Points on a hilly landscape, in no order, each with its height.
From any point a ball takes the steepest step (drop divided by distance) to one of its 2 nearest points. It stops when none of these is lower. Distance is the straight distance between rows; heights are no part of it.
Q830: [ 20  -1  30 -35   1  19   4  35 -26 -29  19  26  20  21   0  16 -22  25
  -7   8 -11]  h=10.8
Q166: [-25   5   1  18 -18   8  18  27  -5  -8   8 -10 -45  47  14 -40  -2 -10
 -45  -1  31]  h=63.2
Q394: [ -7  -1 -11 -16  -9   2 -12   9  -7  -9 -25   0 -40  27  34  -1  -2  -6
 -26   0 -17]  h=44.5
Q335: [  9   5   8  22   7 -26   7  -1  15  -5  16  -5  61 -23 -37   1  12   6
  26   5  13]  h=39.0
Q266: [  2  -8  -3  -2   9   9 -10 -12 -16  15 -18   2  32   0  31  24  19  15
   2 -25  -8]  h=34.8
Q650: [ -7   8 -12 -19   5  30   9 -14   6 -10   5   5 -32  -5  23   3   2  13
  -9  -2  17]  h=56.1
Q619: [  4  -8   0  18   1  -1  24  -9  23 -25  -4  -4 -25  17 -11  -9   2  32
 -25 -11   7]  h=47.7
Q884: [ -5   0  28  23 -13  -7  -4  -5 -18  10  13   6  67 -34 -18  19  -7 -11
  48   9  -1]  h=21.2
Q312: [-29   2  11  17  -3  13  19  -1   9 -35   4  -4 -69  33 -13 -36 -23   3
 -27   5  20]  h=27.5
Q190: [  7  16   0 -16   6  12  12  36 -11 -37  16  18   6  29  -5   3 -10   8
 -19  14   7]  h=18.5
Q52: [ 11 -14  -4 -37  45  24   5   4  10 -27  10  -6 -22  -5  -2  13  -4  -5
 -14 -19  -7]  h=20.9
Q112: [ -5  10  14   7  -6 -24  -3   9   6  13  15  13  -3  -3 -38 -27 -23  22
  19  17  30]  h=40.7
Q9: [-20   8 -14 -19 -10  -2   7   6   8   5  18 -28 -31  24  17 -10  25 -12
 -37 -11 -10]  h=44.9
Q241: [  5   6  24  12  -4   3   0  -4 -11  14   5   7  -9 -38   9   3  -3  -5
  18  -3 -11]  h=33.5
Q24: [ -2 -17   3 -33   4  39 -41   5  15 -26  -7  16 -33  14  18  15 -14  -1
 -13  -7  -6]  h=48.2
Q106: [  0   1  11 -20  -7  27  22  -1  -9 -17   2  19 -19   9  25   8 -10  18
  -1   8  -2]  h=58.2
Q300: [ -1   3  -2  33  14 -24  14   5  21  -1   4 -10  23 -22 -27  -1  17  -4
   6  -5   9]  h=43.2
Q690: [-25  15  -1 -23  14  15  12  15 -10   0  30   8 -17  36  -4 -24 -15  19
 -19   7  30]  h=15.9
Q399: [ 13 -12  22 -35 -12  42 -20  -6  -1   9  15   8 -16  -1  12  17   7  -7
   6 -12 -25]  h=48.3
Q564: [-17  -4 -37  16  -2 -24  -7 -20  26  18 -24  -5 -10   4  -9   8  -2  -7
   1  22  -9]  h=39.6
Q728: [-11   6   6  32 -17  -9  23  40  -3  -6   0  -4 -36  20   3 -32  -6 -15
 -29   9  21]  h=61.5
Q670: [ 13  11   5   2  -6  -5   4   0  -5  -5  -2 -12 -35 -16  27 -18  19   4
 -29 -19   1]  h=50.7
Q844: [-29  -5 -21  21  -4 -13   1 -30  18  21 -20 -23 -57   4   2 -19   4 -16
 -20   0   1]  h=49.7
Q778: [  2 -21  -5 -24  35  30 -13 -16 -18   7 -16  -1  20   8  31  30  14 -12
  10 -40  -9]  h=39.3
Q158: [ 14 -22   6 -33  32  24  -9   2   7  -5   9 -12  -7 -21  10  24  11 -16
 -15 -27 -31]  h=26.6
Q309: [  2  11   5  32 -18 -18  18  19   4  34   7  -1  33 -15   0 -15   9  -5
  11   9  32]  h=5.8
Q596: [ -2  26 -14  -2 -12 -13 -13 -34   0  -2   2   4  35  -5  -8   8  17   6
  36   7  -3]  h=26.0
Q293: [  9   4  -5  31 -29 -37   8 -12  20  23  -2  -8  14  11 -15   1  28   2
   5   9 -10]  h=49.6
Q464: [-12  -2 -24  37  -1 -51   5 -28  16  34 -45  -7  -4  -7  -2   3   3 -12
   3  26  -1]  h=33.8
Q47: [  9  14  -2  29 -26 -39  18   3  14   4  -1   7   6  20 -25 -11  13  -7
  23  19   7]  h=53.0
Q735: [ -2  -2  -8   1  19 -13 -13 -27 -12  32 -21 -15   6   5  29  16  34  -4
  -7 -24 -23]  h=39.9
Q326: [ 23  11 -15  -5  -9  -6 -10  -3   0  10  -6  -2  -9 -22  20 -18  17   1
  -9  -2   2]  h=53.3
Q345: [-21  -8 -18 -16   6  26 -18 -17  11   8  -2   0 -51  10  17 -17  -8   5
 -23 -17  13]  h=53.6
Q341: [ 18   4   3 -12 -13  32 -10   5   4 -21  16  17  20  -5  -7   6   1   5
   6   4   3]  h=43.3
Q829: [  1 -16  -3 -11  21   2 -10  -6  17  -7  -8 -22 -18  -4  11  17  23  -2
 -37 -32 -23]  h=32.2
Q540: [-22  -2 -22  26 -12 -37  46  -4  14  11 -14 -19 -41  22  -9 -25  -4 -24
  -1  23   9]  h=57.0
Q974: [ 15   1  35 -32  12  38 -13  55 -22 -40  27  22  19  17   7  14 -26  16
 -39  10   3]  h=16.6
Q298: [-31 -20  -8 -21  25  -5  -8 -11   9  -5  -8 -33 -47   8  16   7  12  -8
 -54 -26 -20]  h=37.1
Q14: [ 22   1 -16  37   3 -21  -5 -47  -6  39 -19  -7  36 -13   5   8  37 -30
  35  11 -18]  h=61.3
Q955: [  6   5  -3 -14  27  20  12  15 -18  -5  16  -1  40 -24  -5  12 -13 -17
  30   3   9]  h=20.2
Q322: [-19   6   6   1  -9 -29  22 -25   5   5  16 -24 -41   6  -3 -13  11  -2
 -11  -3 -23]  h=56.9
Q477: [-28   1   8  19   8   3   8   6  11   1  -4  -9 -30  -7   2   3  -9   0
 -18  -9   0]  h=42.4
Q883: [ 20   3 -18  -8 -22  -9   1  11 -10  24   2   7  44 -18  -7  -3  -4 -12
  27  27   4]  h=25.7
Q114: [  0  -4   6  -8 -12  11  20  -1   4  -3  20 -27 -41  19  23 -18  21   9
 -46 -23  -4]  h=47.6
Q251: [  0  -4   4 -18  -6  -7 -19  28  -4  -3  -9   0 -16  14   8   3   4 -18
 -18 -12 -32]  h=40.8
Q684: [-25   6 -19  22 -10 -42  19 -30  11  14   2 -33 -49  18  -8 -24  14 -23
  -7  10 -10]  h=53.4
Q727: [  0 -14 -37  -8   3  -5 -16 -18  12  21 -29  -6 -24   7  15  11   5 -14
  -7   5 -20]  h=44.7
Q227: [ 20 -21 -10  27  -2  -4  22 -18  10   4 -31   5   4  -1  -1  13   4  20
  15  -4   0]  h=63.4
Q12: [ -1  22 -16   8 -13 -20 -27 -19   8 -19 -23  11   9   4   7  10  16   8
  11   4  -7]  h=17.3
Q119: [ -1  16  14  29 -11 -12  13  10  -6  22   3  10   2   3   4 -28   4   5
  10  -8  36]  h=15.1
Q687: [  5   3  -1 -23  -5 -22 -15  15 -21  10  -1   0   9   3   0  -2   0  -1
   5  -7 -25]  h=36.5
Q713: [-20   9 -18  10 -13  -6   2  -5  34  -6  -7   7  -9   6 -16   9 -14   6
   6  21   3]  h=44.6
Q709: [ -9   1   3  12   9  -3   9  -9  16  17  16  -7  13   1 -35   4   8  -6
  20  -6  -8]  h=47.2
Q662: [ 11  -5  15  18   9   9  23  20   2 -16   3  19 -16  23 -31 -17 -25  20
   0   6  30]  h=54.7
Q50: [  5  11   5  -2 -13  23   1   8  12 -13  29  -3   0  13  -4   4  25 -15
  -3  -4  -7]  h=46.3
Q120: [  1  18  19 -13  -1 -13  31  15 -22 -10  18  13   9 -13  -7  -7 -24  30
   6  18  21]  h=30.7
Q894: [  6 -13  -1 -56  31  23 -31 -12 -28   5  -7   8  10  -6  22  28  -7 -13
  17 -17 -13]  h=42.8
Q642: [  3   7  -7   6 -19  15  -2  19  15 -15  -1  17   7  -5 -10   5 -17  -4
  10  25   5]  h=46.1
Q403: [  3  18   9  -2 -16 -21  -1  15   0   4  18  16   9 -27 -31 -17 -23  -8
  32  37  16]  h=36.3
Q257: [ 14 -12 -14  31  -4 -48  15 -12   6  38 -35  -1  28 -27  -1   7   4  -4
  15  20   2]  h=26.1
Q782: [ 17  -3  43  -2 -14  37  -5  33 -17  -6  30  20  45 -14  -7   1 -22  15
   1  12  10]  h=29.7
Q631: [ 15 -17  -2   0 -12   6  13  -9  -5  -1 -24  14 -17  12  15  10 -11  20
   7  -2  -3]  h=60.8
Q489: [ 19 -22  11  -2  -5  33 -29   3 -30 -22  10  -5  83 -50  -5  25 -15 -15
  33   2 -13]  h=7.4
Q908: [-12  10   1 -16  14  19 -18  17  -6 -28   3   9  -1  22  11   8  -2  13
 -29 -13  10]  h=24.8
Q409: [ -8  -5  12  -2  23  30  11   6   3 -41   7  -3 -64  17   1 -18 -19   1
 -39 -11  16]  h=21.1
Q110: [-44  -2  -2  37  10  -7 -11 -10   7   4 -19 -11 -40   5   6 -17   3  -8
 -21 -16   6]  h=46.2
Q10: [ -1 -15 -13 -21  10  26 -40 -16  17   9 -14  12 -29  -5   1   1 -13   5
  -2  -2   4]  h=51.0
Q672: [ 12   3  -6  16   0 -21  -7 -38   5  21   5  -5  65 -25 -23   9  21   5
  41   9   2]  h=33.4
Q906: [ 24 -17  36  -4 -15  30 -30  22 -23   4   9  14  51 -27   6  12 -14  10
   8 -11  -8]  h=25.3
Q832: [ 41 -39  21 -25 -15  39 -34  -4 -22  -7  -1   9  47 -39  18  29 -15   2
  15  -5 -23]  h=19.9
Q469: [-10   1 -12  29  -5 -30   3 -13   1  39 -18 -15   8  13  14   8  28  -9
  -6 -11  -9]  h=45.0
Q888: [ -1 -10 -22  25  20 -24  10 -24   9  23 -35  -7  36 -22  -7  28  -3  -5
  28  17  -7]  h=33.3
Q848: [-23  11   1  11 -12  18   1  -8   9 -21   6   7 -44  35  -9 -23 -12   9
  -3   7  24]  h=27.6
Q100: [ -6   3 -29 -21  30  14   4 -14   7  -6  -8  -5   7 -28  12  17  -5 -12
   0  -5  -1]  h=43.6
Q275: [ 19   1   3  38  -4 -25  -6 -14 -11  22 -13   2  25  -3 -15   5  25 -27
  48   2 -17]  h=58.6
Q682: [  6   5  14 -18  10  16  29  21 -19  -9  14  10  26 -26  -2  11 -29   6
   8  14   6]  h=25.4
Q182: [-14  15  11  -1   2  -4  25  14 -19  18  19   3 -10  30  -6 -23  -6   9
   4  -3  16]  h=7.7
Q886: [ 11  -4  16   4 -13  10  -5 -12 -16  18   9  -2  35 -39   8  18  -2 -11
  37   2 -22]  h=27.9
Q155: [ 17 -33  10 -20   1  36 -54  -9 -12   0   2   0  66 -36   3  33  -7 -16
  22  -8 -26]  h=14.3
Q302: [-25  14  12 -20   4  36 -19   6  -8 -14  22  15 -48  44   3 -26 -17  15
 -21   0  22]  h=21.7
Q188: [-21  10 -10  34 -24 -30  28  20   5   5 -18  -6 -37   4   9 -23  -3 -21
  -8  18  16]  h=59.5
Q504: [-11  -1  21  20  -9 -44  -5  -2  13  22   8   6  23  -7 -41 -13 -10  17
  27  10  11]  h=44.8
Q499: [ 11  -3   5  10  25 -11  21  17   7 -29 -11   4 -10  -7 -12 -11 -13  21
 -14 -13  17]  h=51.6
Q789: [-14  27 -19  -7  -9 -28   3 -12 -12 -15 -10   1 -21  27  14 -21   8  15
  -7   4  18]  h=31.9
Q310: [ 17   3  -2 -10 -12 -29 -12  17 -14  17  -1  11  18 -10 -20  -5 -15   3
  26  22  -9]  h=31.1
Q904: [ 29 -14 -10  -8   0  28 -19   5   0  -9  -8   9  30 -14   6  15  -1  -4
  13  -6 -10]  h=40.2
Q666: [-22  17 -30 -18   4 -10 -10 -10  -5 -23  -6 -13 -43  31  11 -35  10   6
 -40 -15  15]  h=37.9
Q371: [ 11  -1  12   1   6  21  -8  12 -31  -7  17   5  77 -30 -11   9 -14 -16
  37   0   4]  h=14.0
Q997: [ 11 -23   6 -50  -2  42 -48   3  10 -12   4  12  -6  15  17  24   6 -16
  -3 -12 -21]  h=45.9
Q390: [-20   3  12  -2   2  -3 -14   7  13   0  23   2  30   5 -36  12  -9  -4
  25   9 -13]  h=50.3
Q500: [ -3  11   7  18  -1   6  16  16  22 -16  25 -10  -8  27 -29 -16  14  -5
 -12  -1  11]  h=49.2
Q462: [-29  -9 -29  -8   4  -9  11  -4   6  -2 -14 -37 -49  15  28 -14  14 -21
 -57 -16 -16]  h=41.0
Q451: [ 26 -26  -1 -39 -10  33 -34  21  -1 -12  -5  12  29   7  11  27  -5 -13
  -2  -1 -28]  h=43.4
Q223: [ 10   1  -1  18 -30 -28  15  -8  -2  41  -9   0  42 -30   5  10   6   0
  23  22  10]  h=17.4
Q103: [  7  -9   9 -34  37  46   8  18  -1 -34  18   5 -36   6   9  -5 -13   1
 -33 -10  12]  h=14.7
Q304: [ 26   3   3  28  -9 -22   5   2  -8  -4  -7   8  23   9 -29  -7  16 -11
  39   1   1]  h=56.2
Q159: [ 22  -3  -5   7  -2  -3  31 -16   5 -14 -11  10  29 -16   0  13   3  20
  21   6   6]  h=65.8
Q373: [ 21   7 -16   2   1 -40 -11 -17  -6  35  -8  -7  -7 -24   3 -21  18   5
   3  -5  -4]  h=56.4
Q105: [-20   2  20 -17  -7 -17  16  -6   1 -13  22 -17 -39  13  -1   0  -5  23
 -29   2 -23]  h=59.7
Q646: [-18  -8  20   4   9  11  -7   2  15  14   6 -10 -15 -31   6  18  -5   0
  -9  -4 -22]  h=38.4
Q303: [ -4  18  19   0  -6  -7  26  -6   0 -13  13   5 -29 -12  -2 -15 -16  28
  -2  16  19]  h=35.8
Q101: [  6  -2 -29 -12  24 -12   4 -21   2   2 -24  -8  30 -22   4  26  -1 -16
  23   8 -19]  h=39.1
Q400: [ -7   5  23  29   9  -1  32  29  17 -11  22   0  -2  24 -38 -15 -13  11
 -16   8  30]  h=52.0
Q947: [ -7  31  -8   8 -20  -9 -16  -3 -12 -12 -16  16  -5  27   5 -13   5   8
  16  -2  11]  h=25.6
Q88: [ -8   6  -3 -19  10  18  -3  13 -12  -8  -4  10  33  19  23  19   4  15
 -15 -21  15]  h=29.4
Q434: [ 30  -1 -11   2  21 -27 -13 -10 -13  31  -5 -10  25 -22  -7 -10   7   3
  15 -15  -6]  h=59.4

Call two points neighbours if one is among the 2 nearest of the other. Go from one point of each pair to the other, from neighbour to neighbour, staying as low as possible. Name the highest point that can't be avoided.
Q830, Q904 -> Q997
Q309, Q182 -> Q119
Q103, Q182 -> Q848

Write out the way that a ball takes from each point below.
Q373 -> Q326, Q670, Q114, Q9, Q462, Q298, Q829, Q158, Q52, Q103
Q105 -> Q114, Q9, Q462, Q298, Q829, Q158, Q52, Q103
Q275 -> Q304, Q47, Q293, Q469, Q735, Q266
